The views of a scene show one set of named points, each view turned or mirrored, and shifted as a whole, with a little noise and some points left out.
In the rows, zero is written as 128.

Scene 1
View 1
(192): [145 123 124 108 150 147 141 132  90  90 146 114  62 167 110 105 144 124
  99 135 143 124 130 120 138 133 130 124 162 128 166 148 164]
(143): [ 90 134  91 147 157 147  28 168   4  66 120 110 112 151 135 127 143 113
  89 164 118  88 109 100 113 115 147 104  76 136 137 171 122]
(173): [140 120 111 112 158 168 139 145  88  97 140  99  76 161 134 116 121 148
  76 134 133 101 113 137 129 137 154 128 149 114 160 175 165]
(133): [157 132 139  84 149 154 187 117 136 108 158 114  18 154 100  78 139 141
 106 108 152 145 120 128 149 148 138 137 182 130 170 147 164]
(219): [170  83 101 115 156 166 166 142 116 113 136  80  82 175 125 144  95 153
  57 123 116  86 124 161 125 134 160 122 195 101 168 176 214]
(95): [148 127 128 100 155 161 163 131 103  93 150 113  62 166 125 100 140 141
  91 138 151 122 127 130 141 139 136 133 165 118 172 160 163]
(49): [149 114 114 109 146 141 135 131 106 109 140 100  37 155  91 106 123 129
  96 105 121 122 118 125 132 133 149 116 169 136 157 144 177]
(167): [121 150 139 112 158 141 119 136  42  50 158 150 101 182 136  92 193 104
 118 194 178 132 149  89 148 126  94 132 130 131 178 143 123]
(43): [144 128 126 105 153 150 146 133  92  88 149 118  63 166 116 100 147 127
 100 140 148 125 129 119 140 134 130 128 159 127 169 150 159]
(228): [176  53  87 135 137 121 121 139 111 131 119  69  57 177  62 163  82 115
  74  86  75  91 132 143 112 115 160  89 216 133 154 137 248]
(45): [140 123 116 112 149 150 128 136  93 102 142 104  49 155 106 104 128 132
  95 117 128 119 115 124 131 133 148 119 153 132 157 153 164]
(125): [181  67 119 128 139  99 143 122  93  94 142 113  86 212  69 150 143  84
 103 145 120 116 176 114 133 110 102 100 234 134 182 111 235]
(179): [152 120 127 103 143 132 146 123 112 107 146 113  25 159  81  95 138 119
 112 106 134 139 126 115 140 134 135 118 177 143 164 132 173]
(168): [120 113  92 137 154 150  73 158  46  88 123  96  92 159 124 133 120 125
  78 140 109  88 112 122 115 121 156 107 120 129 145 169 159]
View 2
(179): [102 142 159 138 136 118 123  92  91  87 162 151 128 138 130 120 126  96
  91 143 164 151  84 120 112 118 150 123 130 128 114 138 119]
(133): [110 136 163 154 136 122 120  96  68  83 182 160 110 152 148 121 131 119
  82 148 171 146  73 151  91 115 176 141 131 128  91 139 106]
(168): [148 102 139 125 117 115 127 133 167 121 131 124 135  97 111  92 135 127
 129 167  97 148 166 109  94  94 104 117 132 127 151 113 142]
(192): [118 115 154 137 133 109 134 105 114  92 170 136 127 144 127 106 142 120
  90 159 132 144 110 123  94 113 135 131 136 128 115 144 116]
(228): [ 77 164 123 136  88 158  83 130 116  95  80  98 136 125 110 115 135  58
  82 136 152 184 122  80 131 108 134 157 138 208 136  89 173]
(43): [122 111 156 140 137 107 136 106 113  91 176 139 124 146 129 104 142 128
  90 161 131 141 109 128  89 113 135 131 135 125 110 148 114]
(95): [125 108 151 149 128 114 131 114 109  92 175 134 117 149 136 104 146 138
  88 163 130 142 113 140  77 108 145 144 137 136 103 141 114]
(49): [112 138 151 140 124 128 113 109 102  96 146 144 126 124 130 115 127 103
 100 146 154 155 103 124 107 108 149 129 130 139 120 120 130]
(143): [173  83 146 108 134  88 152 128 200 132 145 137 147  79  99  82 132 141
 153 176  70 134 185 102  95  92  76  85 126  84 173 130 130]
(219): [113 121 127 161  92 149  98 145 110  96 126 101 112 145 137 103 154 123
  77 160 128 165 135 130  77  99 150 182 145 199 103 102 148]
(173): [138 105 142 148 119 124 122 131 124 105 157 131 117 127 136 100 143 142
 103 166 119 146 136 140  74  98 142 145 137 143 114 120 127]
(125): [ 53 141 140 126 122 112 132  93 124  68 133  88 149 185  95 105 161  60
  40 147 133 165  98  60 131 139 104 148 149 184 122 160 142]
View 3
(125): [148 108  90 118 120 112 233  75 109 116 194 163 155 131 116  85  58 199
 127 118 140 178 122 141  74 129 160 135 129 115 109  58 143]
(219): [110  65 122 146 122 179 205 112  78 165 150 130 133 183 148 138 152 181
 158 153 137 191 115 154  91 153 178 159 168 131  89  55 121]
(192): [117 119 121 113 147 132 161 103 128 149 169 122 140 135 162 128 142 175
 140 159 130 159 113 132  97 122 143 121 149 133 112 103 122]
(179): [111 112 110 104 149 133 164  86 113 125 185  95 151 121 172 110 140 174
 118 162 125 168 107 145  77 123 155 132 129 125 107 125 142]
(95): [105 120 130 118 147 141 162 109 122 166 160 119 143 143 167 141 159 183
 145 168 127 166 109 136  95 120 142 129 164 136 103  93 113]
(167): [134 179 137  95 161  83 137 115 190 169 168 156 134 112 151 141 120 183
 152 153 129 124 122  98 122  92  97  79 163 141 136 104  93]
(49): [114  92 111 115 142 155 165  95 104 132 172  98 136 140 169 116 149 161
 129 159 130 169 115 145  89 138 165 135 135 127 109 119 139]
(45): [116 101 119 115 147 151 153 104 118 144 166 106 129 142 171 128 154 157
 139 163 130 160 117 135 102 137 156 123 144 134 114 117 128]
(173): [113  97 132 128 142 160 158 120 116 169 149 121 122 163 164 147 168 164
 157 163 132 164 120 133 112 138 153 129 166 139 109  93 111]
(143): [167 103 128 119 150 146 111 135 174 158 142 151  63 161 151 143 134  99
 179 138 150 107 160  84 176 159 141  65 146 151 168 124 103]
(228): [140  32  85 140 111 183 222  82  60 107 178 124 124 173 135  89 102 154
 132 127 147 191 129 160  86 179 209 159 119 118 105  76 160]
(168): [148  82 121 129 139 162 144 124 136 153 146 138  85 171 151 135 139 124
 168 142 145 138 144 112 145 162 161 101 149 142 142 104 115]
(133): [ 85 122 123 104 154 137 161  92 105 145 178  82 169 120 187 127 172 195
 119 182 116 179  91 155  64 109 147 147 148 128  88 121 132]
View 4
(179): [119 146  77 157 174 149 164 151 105 155  96  95 108 126 118 143 174 168
  95 155 132 152 171 183 131 189 153 154 108 143 127 106 123]
(167): [164 181 107  94 110 136  64 120 133 157  89 124 170 119  76 123 157 198
 115 139  75 162 141 182 136 170  96 152 120 144  81 124 153]
(95): [150 168  72 127 149 125 153 142 116 172  96 127 116 101 104 147 161 164
  78 157 123 147 162 162 164 153 129 148 125 134 116  97 147]
(173): [154 157  67 134 134 109 159 143 116 168 106 133 112 105 115 136 152 158
  74 158 151 130 142 142 170 141 132 139 132 122 122  98 164]
(45): [138 148  72 150 148 127 156 148 112 157 107 110 115 120 119 133 159 165
  85 155 145 134 144 160 146 169 148 143 123 130 126 108 147]
(49): [124 139  71 158 161 133 173 151 105 155 102 105 103 126 127 138 166 161
  89 157 154 139 156 164 141 173 155 144 116 130 132 102 138]
(143): [166 131 100 129  68  94  71 122 131 132 125 126 167 152 114  80 128 189
 112 135 164 105  63 123 134 160 123 118 140 104 106 141 200]
(219): [132 143  63 135 149 106 203 139 102 168  91 151  76 109 134 147 161 134
  77 167 190 150 178 127 184 113 129 135 116 114 129  60 159]
(43): [144 163  79 130 147 132 141 139 117 164  95 118 123 112 104 140 162 170
  91 153 119 150 158 169 149 165 130 149 120 137 113 105 143]
(125): [ 83 124 110 121 151 149 153 113  93 134  58 132  93 163 127 132 190 159
 153 152 171 208 217 165 122 145 105 144  66 131  98  56 124]
(192): [139 157  81 133 146 132 143 139 114 160  94 117 120 118 109 138 163 170
  95 153 130 150 159 167 146 165 132 147 117 135 115 103 143]

In a view up to two points have been moved. Name them for each view, in the order of its rows, or write none.
view 1 -> (95)
view 2 -> none
view 3 -> none
view 4 -> none

Scene 2
View 1
(271): [164 132 113  69 150 142 118 122 145 215 126 113 131 160 114 123  79 158
 132 106 117 201 151  84 157  81 169 180  73 198 103  66  92]
(265): [166 105 132 167 113  96 108 123 116 168 139  90 147 139 129 157  93 130
 105 113 117 152 134  90 150 140 166 150 105 130 175 169  76]
(63): [122 122 160 150  45 122 193 175 146 148 153 186 112 114 135 130 146 142
 108 109 107 147 121 170  66  82  91  99 167 167 117 165 116]
(182): [177 106 122 141 126 100 104 124 118 183 131  82 156 149 124 160  76 142
 104 111 115 170 139  73 154 139 182 161  89 134 177 154  67]
(50): [163 134 130 114  92 106 123 150 111 167 116 133 153 160 119 132  90 163
  90 106 139 170 125 108  93 111 151 138 122 154 168 129  81]
(108): [147 128 139 165 137 120  96  98 122 169 149 106 110 136 127 115 119 112
 147 119 127 141 146 117 185  95 138 173  96 172 109 108 110]
(218): [139 112 141 145 101 129 154 135 153 177 158 137 109 119 131 135 124 128
 135 113  98 162 142 130 143  89 127 141 115 176  99 137 108]
(227): [138 114 138 120  88 134 174 153 158 183 154 151 115 122 130 137 119 144
 127 108  95 174 138 131 115  84 126 132 123 180 103 138 104]
(254): [159 101 124 124 107 121 147 141 148 194 144 114 137 132 129 158  92 147
 115 106  94 181 142  96 136 116 161 146 101 158 138 151  80]
(226): [131 125 142 131 109 142 152 131 156 181 159 148  96 121 129 115 130 128
 148 112 103 162 145 139 147  69 115 150 111 195  74 107 119]
(266): [161 111 136 142  76 100 147 158 123 165 132 127 151 140 127 157  98 153
  86 108 116 162 127 108  93 129 150 125 131 135 178 177  77]
(237): [177 142 130 145 128  90  64 112  81 159 110  89 160 174 115 125  80 142
  98 112 162 148 131  86 142 130 171 172 100 138 190 118  76]
(14): [144 142 144 119  79 117 146 156 122 159 128 161 133 150 122 117 115 156
 102 107 135 160 125 138  82  87 121 129 139 170 136 120 100]
(115): [171 101 123 145  99  97 130 142 123 177 134 102 156 141 129 167  84 146
  93 108 110 168 132  86 126 141 171 139 107 129 182 177  68]
(60): [139 138 145 125  88 123 146 145 130 165 135 156 121 143 123 115 122 146
 117 111 128 159 130 141 103  81 119 136 131 179 119 115 107]
(231): [132 113 143 127  77 134 184 160 162 177 158 165 109 117 133 135 131 142
 124 109  92 169 134 145 103  81 112 122 135 180  98 145 110]
(186): [172  75 114 132 118 114 147 137 157 208 150  83 149 123 133 185  74 144
 111 108  74 192 147  65 158 142 187 149  84 140 157 182  62]
(137): [134 102 144 166 102 128 158 129 157 177 171 129 102 107 137 141 131 116
 143 115  88 153 144 131 158  93 123 141 114 170  97 156 109]
(48): [152 153 135 104 113 125 113 132 118 171 121 142 129 162 115 103 104 154
 117 108 148 167 133 123 118  77 137 159 113 185 123  78 102]
View 2
(108): [156 170  72 144 144 126 117 131 218 112 137 162 168 141 128 116 142 161
 120 152 106 139 125 171 107 141 130 102 162 104 144 176 151]
(254): [119 171  97 170 114 113 193 157 159  90 151 163 138 155  99  93 130 123
 145 128 117 124 106 154 141 155 136 115 173 100 169 116 134]
(237): [160 207  54 171 153  91 164 195 184 117 202 155 165 167 131 114  77 160
  79 139 117 128  92 162 167 117 171  71 154  97 121 157 144]
(231): [ 92 126 119 132 125 130 169 125 133 126  94 157 127 111 112 121 159  93
 132 148 113 145 109 134 113 142 126 145 160 113 210 117 117]
(266): [113 172 103 166 118  77 201 196 121 111 151 138 137 147  82 118 111 117
 103 120 115 130  76 138 169 123 162 111 154  87 162 114 125]
(182): [146 201  76 185 116  88 189 188 178  84 186 158 153 176  93  92 107 154
 126 118 114 119  95 165 161 142 152  91 170  86 133 133 145]
(50): [119 173  86 160 149 107 192 181 132 128 169 159 137 145 129 116  92 115
  93 145 126 132  90 138 164 123 160 100 155 110 171 116 120]
(63): [ 77 113 133 114 132 109 165 144  99 153  68 135 128  90 101 151 159  77
  99 148 109 158  90 115 120 113 137 152 139 106 214 121 108]
(265): [141 189  85 173 114  78 172 189 172  96 159 143 158 163  80 109 121 150
 116 116 104 127  87 161 156 133 152  97 159  79 131 145 145]
(48): [128 167  72 140 173 145 157 136 169 140 163 177 143 130 172 117  99 121
  94 173 127 139 119 148 131 130 148  99 159 131 180 138 124]
(60): [112 146  96 131 152 129 158 137 145 142 125 161 135 117 141 128 127 107
 101 161 118 144 109 136 123 127 141 121 153 120 192 133 120]
(14): [107 147  96 136 157 123 171 154 125 147 133 158 134 117 140 132 113 100
  88 159 122 144  98 129 138 118 153 118 148 120 194 124 115]
(218): [117 145 105 138 125 128 151 125 169 110 109 161 144 126 109 115 160 120
 138 144 110 139 117 150 109 145 123 129 164 105 184 140 131]
(186): [126 188  98 193  87  94 212 175 168  58 168 161 139 177  67  71 135 137
 169 104 113 110  99 166 154 168 135 109 184  83 153 107 143]
(137): [119 144 109 140 112 118 144 125 177 102  94 151 149 126  89 116 175 129
 146 135 100 140 116 154 101 148 118 135 164  96 175 148 138]
(115): [124 185  97 178 105  76 200 197 142  90 160 141 144 163  72 103 117 133
 123 110 111 123  83 152 166 137 153 107 164  80 148 118 135]
(226): [118 137  97 128 140 150 136 103 183 121 105 170 143 116 137 115 160 119
 139 163 112 143 132 151  91 151 117 131 166 122 193 146 131]
(227): [102 138 111 140 127 132 172 129 145 117 111 165 130 122 115 112 151 101
 137 147 117 138 114 139 117 148 126 134 164 114 202 117 120]
View 3
(137): [142 131  98 147  88 162 136 126 123 126 176 105 149 118 105 130 112 142
 150 106  99 147 144 128 113  98 152 124 109 125 158  85 160]
(231): [115 124 112 124  88 142 116 128 144 117 152  95 150 139 122 152 129 159
 144 112  90 116 139 152 117 124 139 157 128 105 151 129 153]
(237): [152 155 107 128  85  74 149 118 114  89 128 212 114  85  37  99 125 150
  57  77  97 201  73 135 182 164 145  68 112 155 120  73 123]
(115): [140 108  98 113 115 127 161 115 158  96 118 165 120 102  61 131 121 168
  50  77  77 155 102 138 173 110 124 113 101 124 166  45 137]
(48): [130 159 122 132  61  80 103 125 107 104 145 156 141 115  79 120 130 144
 120  96 102 175  98 143 141 172 150 113 141 133 114 147 144]
(254): [137 115 107 120  89 127 127 109 137 112 131 135 137 106  70 134 113 153
  81  75  81 164 110 128 149 108 128 134 116 118 174  83 165]
(266): [126 112 104 107 117 118 155 124 168  90 117 158 124 121  81 138 133 177
  67  95  80 129 106 155 168 132 127 124 111 118 146  74 122]
(63): [107 125 108 119 110 145 139 150 169 101 151 100 145 160 146 162 146 178
 152 137  91  73 146 179 120 142 143 155 126 103 123 126 116]
(218): [135 135 107 141  80 142 123 123 123 122 164 111 150 119 102 133 119 146
 140 102  96 149 134 132 119 115 146 132 119 122 152 107 160]
(14): [115 139 120 118  86  96 119 135 143  98 133 144 137 134 101 141 141 167
 115 107  93 128 110 165 142 169 140 134 135 117 116 140 125]
(50): [125 131 118 107  90  87 127 122 146  91 116 168 129 116  71 133 135 169
  70  88  84 152  90 156 166 159 130 122 127 123 132 112 129]
(186): [147  95  99 117 101 142 142  95 145 115 122 144 132  88  50 130 101 152
  46  57  72 180 105 113 164  75 116 132 102 118 205  37 178]
(108): [158 163 101 161  67 122 130 124  87 120 181 149 141  94  73 102 112 126
 141  95 110 197 118 116 127 131 166  81 110 151 132  92 156]
(227): [122 124 115 125  82 135 111 121 138 116 148 105 149 130 106 147 123 156
 131  99  89 134 131 142 121 119 137 153 128 110 156 124 160]
(182): [152 123 102 124  95 112 149 105 129 104 124 181 123  84  41 113 111 152
  48  65  84 194  89 121 174 114 130  96 103 137 166  50 150]
(265): [152 127  94 129 109 127 165 117 135 101 138 177 120  93  57 113 116 156
  67  82  89 172 103 131 167 117 138  89  97 139 153  41 134]
(271): [137 145 130 129  32  77  70  95  87 125 135 142 151  90  45 120 106 127
  93  56  88 222  88 110 137 134 132 135 145 125 167 148 198]
View 4
(60): [104 140 118 134 120 121  95 148 155  96 151 163 170 116 163 101 140 135
 110 126 136 142 107 139  96 105 168 138 108 110 151 162 145]
(237): [179 138 190 158 144 114  71 136 167  81 158 167 189 202 223 135 185 118
 139 158 113 170 149 120 111  17 168 147 137 136 103 198 160]
(14): [104 145 124 147 128 120  73 158 155  81 155 174 181 118 165  98 131 132
 106 128 135 137 102 138 103 107 169 152 118 106 135 179 147]
(266): [110 164 147 168 189 122  80 168 172  74 140 191 164 161 166 122 158 138
 107 112 132 160 145 122 122 113 160 160 161 129 103 198 155]
(48): [126 118 137 130  94 119  81 139 140  88 156 160 196 138 193 103 157 130
 118 135 127 147  96 131  94  50 167 143  99 112 159 160 148]
(63): [ 74 172  93 147 156 124 102 160 178 100 151 171 143  76 118  91 105 139
  96 118 152 126 114 150  99 187 173 142 120 100 134 168 143]
(218): [100 143 118 122 142 123 137 132 160 120 133 157 144 133 151 118 168 150
 114 110 139 160 138 130  91 111 156 122 112 126 170 143 146]
(227): [ 79 140 106 127 142 126 120 151 151 104 132 170 155 123 147 106 158 153
 101  96 144 155 121 128  95 122 156 136 120 118 170 149 147]
(115): [122 161 161 163 203 124  98 160 171  81 127 191 159 194 176 137 187 148
 113 104 129 179 168 110 123  91 151 154 171 143 107 193 159]
(231): [ 71 148  97 127 144 125 120 152 155 107 134 169 149 106 135 102 144 154
  98  96 148 146 116 135  97 146 159 135 117 115 167 148 143]
(226): [ 96 127 103 105 106 122 146 121 148 130 137 144 149 117 153 108 167 149
 114 110 139 155 119 132  79 101 160 113  87 120 199 122 142]
(254): [101 140 139 138 168 124 115 152 149  94 121 182 162 176 171 127 192 155
 111  90 133 177 147 110 109  84 146 143 146 140 152 163 154]
(271): [111  95 141 110  95 121 106 139 109  89 127 168 203 181 207 119 212 153
 113  90 123 177 103 103  95   8 143 141 108 131 200 141 147]
(50): [119 141 150 156 148 120  63 163 151  67 148 187 193 159 188 112 157 135
 109 122 127 154 118 122 115  74 161 162 140 120 118 193 153]
(137): [105 152 115 121 155 124 156 125 171 133 131 152 126 136 142 125 174 150
 118 111 142 164 159 131  87 126 159 112 116 130 168 137 148]
(182): [143 145 174 151 181 121 101 146 161  86 129 180 169 215 200 144 208 143
 126 114 122 187 167 104 117  44 149 145 157 151 120 184 160]
View 5
(237): [103 132 162 138 101 184 115  63 100 122 105  75 207 147 125  81 124 118
  97  84  95 133  85  88 114 119 182 163  93  46 184 158  93]
(48): [126 113 165  98  92 164 116 133 154 132 140  93 158 129 128 103 137  77
 115 132 141 151  80 103  97 137 195 145 131 104 170 171 104]
(265): [112 131 156 138 123 159 112  67  97 118  83 116 159 114 132  77 125 167
  89  77 102 127 119 102 136  87 160 156 100  78 157 146  93]
(186): [110 114 139 134 131 144 101 104 104 123  75 131 137  74 110  38 107 182
  79  67 117 148 144  70 145  26 151 142 133  96 169 153  77]
(137): [146 120 146 109 135 123 109 130 140 135 117 161 101  97 143  88 145 166
 114 119 128 130 112 136 132 102 163 131 111 165 124 144 103]
(108): [138 137 143 125 123 139 107 120 130 148 141 126 166 136 131  71 142 146
 126 123 100 130  61 115 113 129 187 130  77 142 150 147  94]
(50): [110 106 179 104  91 177 123  89 132 106  95  92 144 111 134 117 129  93
  88  99 144 144 130 108 118 112 172 166 149  65 165 165 108]
(14): [126 101 181  88  94 162 122 112 154 112 112 108 118 113 145 136 144  86
 101 122 154 142 123 132 114 137 176 160 152  99 147 165 115]
(182): [104 126 148 139 118 163 106  79  97 122  87 103 175 112 117  55 113 156
  89  73 103 140 114  77 132  70 165 152 110  70 176 154  82]
(231): [142 101 166  84 116 133 115 144 165 122 113 149  77  83 146 119 145 122
 106 130 164 142 137 140 124 108 165 139 155 153 127 158 113]
(63): [143  99 187  75 111 142 130 114 163 105  98 149  55  91 171 169 160 113
  99 128 171 127 156 178 130 140 154 158 159 139 105 152 133]
(60): [133 109 172  91 102 152 119 126 157 121 123 119 116 112 143 123 147  96
 109 130 151 140 111 132 112 136 179 149 141 123 144 162 113]
(271): [121 109 138 108 100 152  99 172 153 149 145  95 175 107  97  39 113  95
 116 125 138 173  73  53  98  81 200 121 141 118 197 179  76]
(218): [142 118 151 105 124 129 111 133 145 135 121 146 113 102 138  90 142 145
 113 123 133 136 107 126 122 109 171 132 118 153 135 151 103]
(226): [151 114 148  94 119 127 108 162 164 142 143 143 111 105 137  93 146 124
 125 145 145 145  91 127 112 123 183 122 125 172 136 158 106]
View 6
(227): [134 120 149 127 121 119 143 121 108 117 130 128 132 127  78 121  75  92
 136 130 132 110 154 141 132 145 116 118 108 121 111 143 147]
(237): [206 109 141 139 134  94  63 114 111  93 163 109 108 127  92 128 164 145
 135 149 131  70  74  60 159 123 134 142 197 110 143  33 156]
(14): [134 144 133 114 127 103 107 117 109 141 154 116 151 119  68 107  85  98
 127 128 135  83 127 113 160 114 143 131 133 130  78 129 148]
(186): [177 100 177 151  98 117 125  89 127  68 168 128  67 124 109 146 150 119
 136 146 111 107  97 133 102 198  81  87 138 108 184 104 173]
(266): [151 144 158 131 105  94 104  89 140 129 195 119 111 115  89 119 143 103
 123 133 116  85  84 127 135 137 123 104 153 129 117 124 162]
(60): [143 128 136 120 131 109 117 125 103 128 134 121 149 126  72 112  79 101
 136 131 139  93 143 116 155 118 136 136 130 124  90 121 144]
(108): [205  76 144 144 147 112 131 146 110  97  94 135 128 145  87 126 120 134
 159 152 140 114 160  98 142 106 121 164 160 109 147  69 135]
(115): [171 123 168 143 104  98 107  87 140 105 189 124  89 120 101 130 163 116
 128 141 111  93  81 123 121 155 106  98 162 119 150 105 167]
(137): [168  93 160 144 126 115 169 130 132 123 113 145 124 140  90 121 106 104
 150 141 127 130 173 152 117 121 108 131 127 120 136 136 139]
(226): [153  93 140 130 139 124 151 145  99 109  91 134 144 139  75 119  62 106
 150 136 141 119 188 129 139 126 119 144 112 115 116 124 135]
(48): [160 117 125 118 143 114  88 135  78 100 123 108 145 125  70 119  74 119
 138 136 148  83 135  76 170 132 140 149 140 113 102  76 146]
(50): [153 140 142 121 119 102  80 103 106 112 175 105 123 115  81 120 116 113
 123 134 130  72  89  94 155 143 133 119 150 120 107  93 161]
(63): [112 153 143 118 116  99 152 113 142 179 155 133 161 124  65  97  78  73
 127 121 126 103 153 166 140  93 140 121 119 145  64 187 142]
(218): [159 102 149 136 127 117 151 129 117 116 117 136 129 134  84 122  91 104
 147 139 132 119 165 138 129 129 113 132 123 119 125 130 143]
(271): [167  87 135 125 137 139  91 130  52  40 103 106 112 127  83 140  63 128
 143 143 146  91 140  71 152 197 108 132 116  90 149  58 157]
(231): [125 128 149 124 119 116 151 120 117 134 132 131 141 127  74 114  71  85
 136 126 130 112 162 153 132 132 121 119 104 128  96 161 146]
(265): [195 105 163 150 116  96 108 103 140 105 168 128  95 130 101 130 172 129
 137 149 117  96  92 112 125 133 113 121 177 116 159  82 157]
(254): [161 112 160 138 111 114 123 105 114  91 151 123  99 125  94 133 119 110
 136 140 123 103 118 125 121 171 102 106 130 112 147 110 160]

In a view up to two points have been moved. Name them for each view, in the order of its rows, or write none.
view 1 -> (115)
view 2 -> (266)
view 3 -> (48)
view 4 -> (226)
view 5 -> (50), (218)
view 6 -> (14)
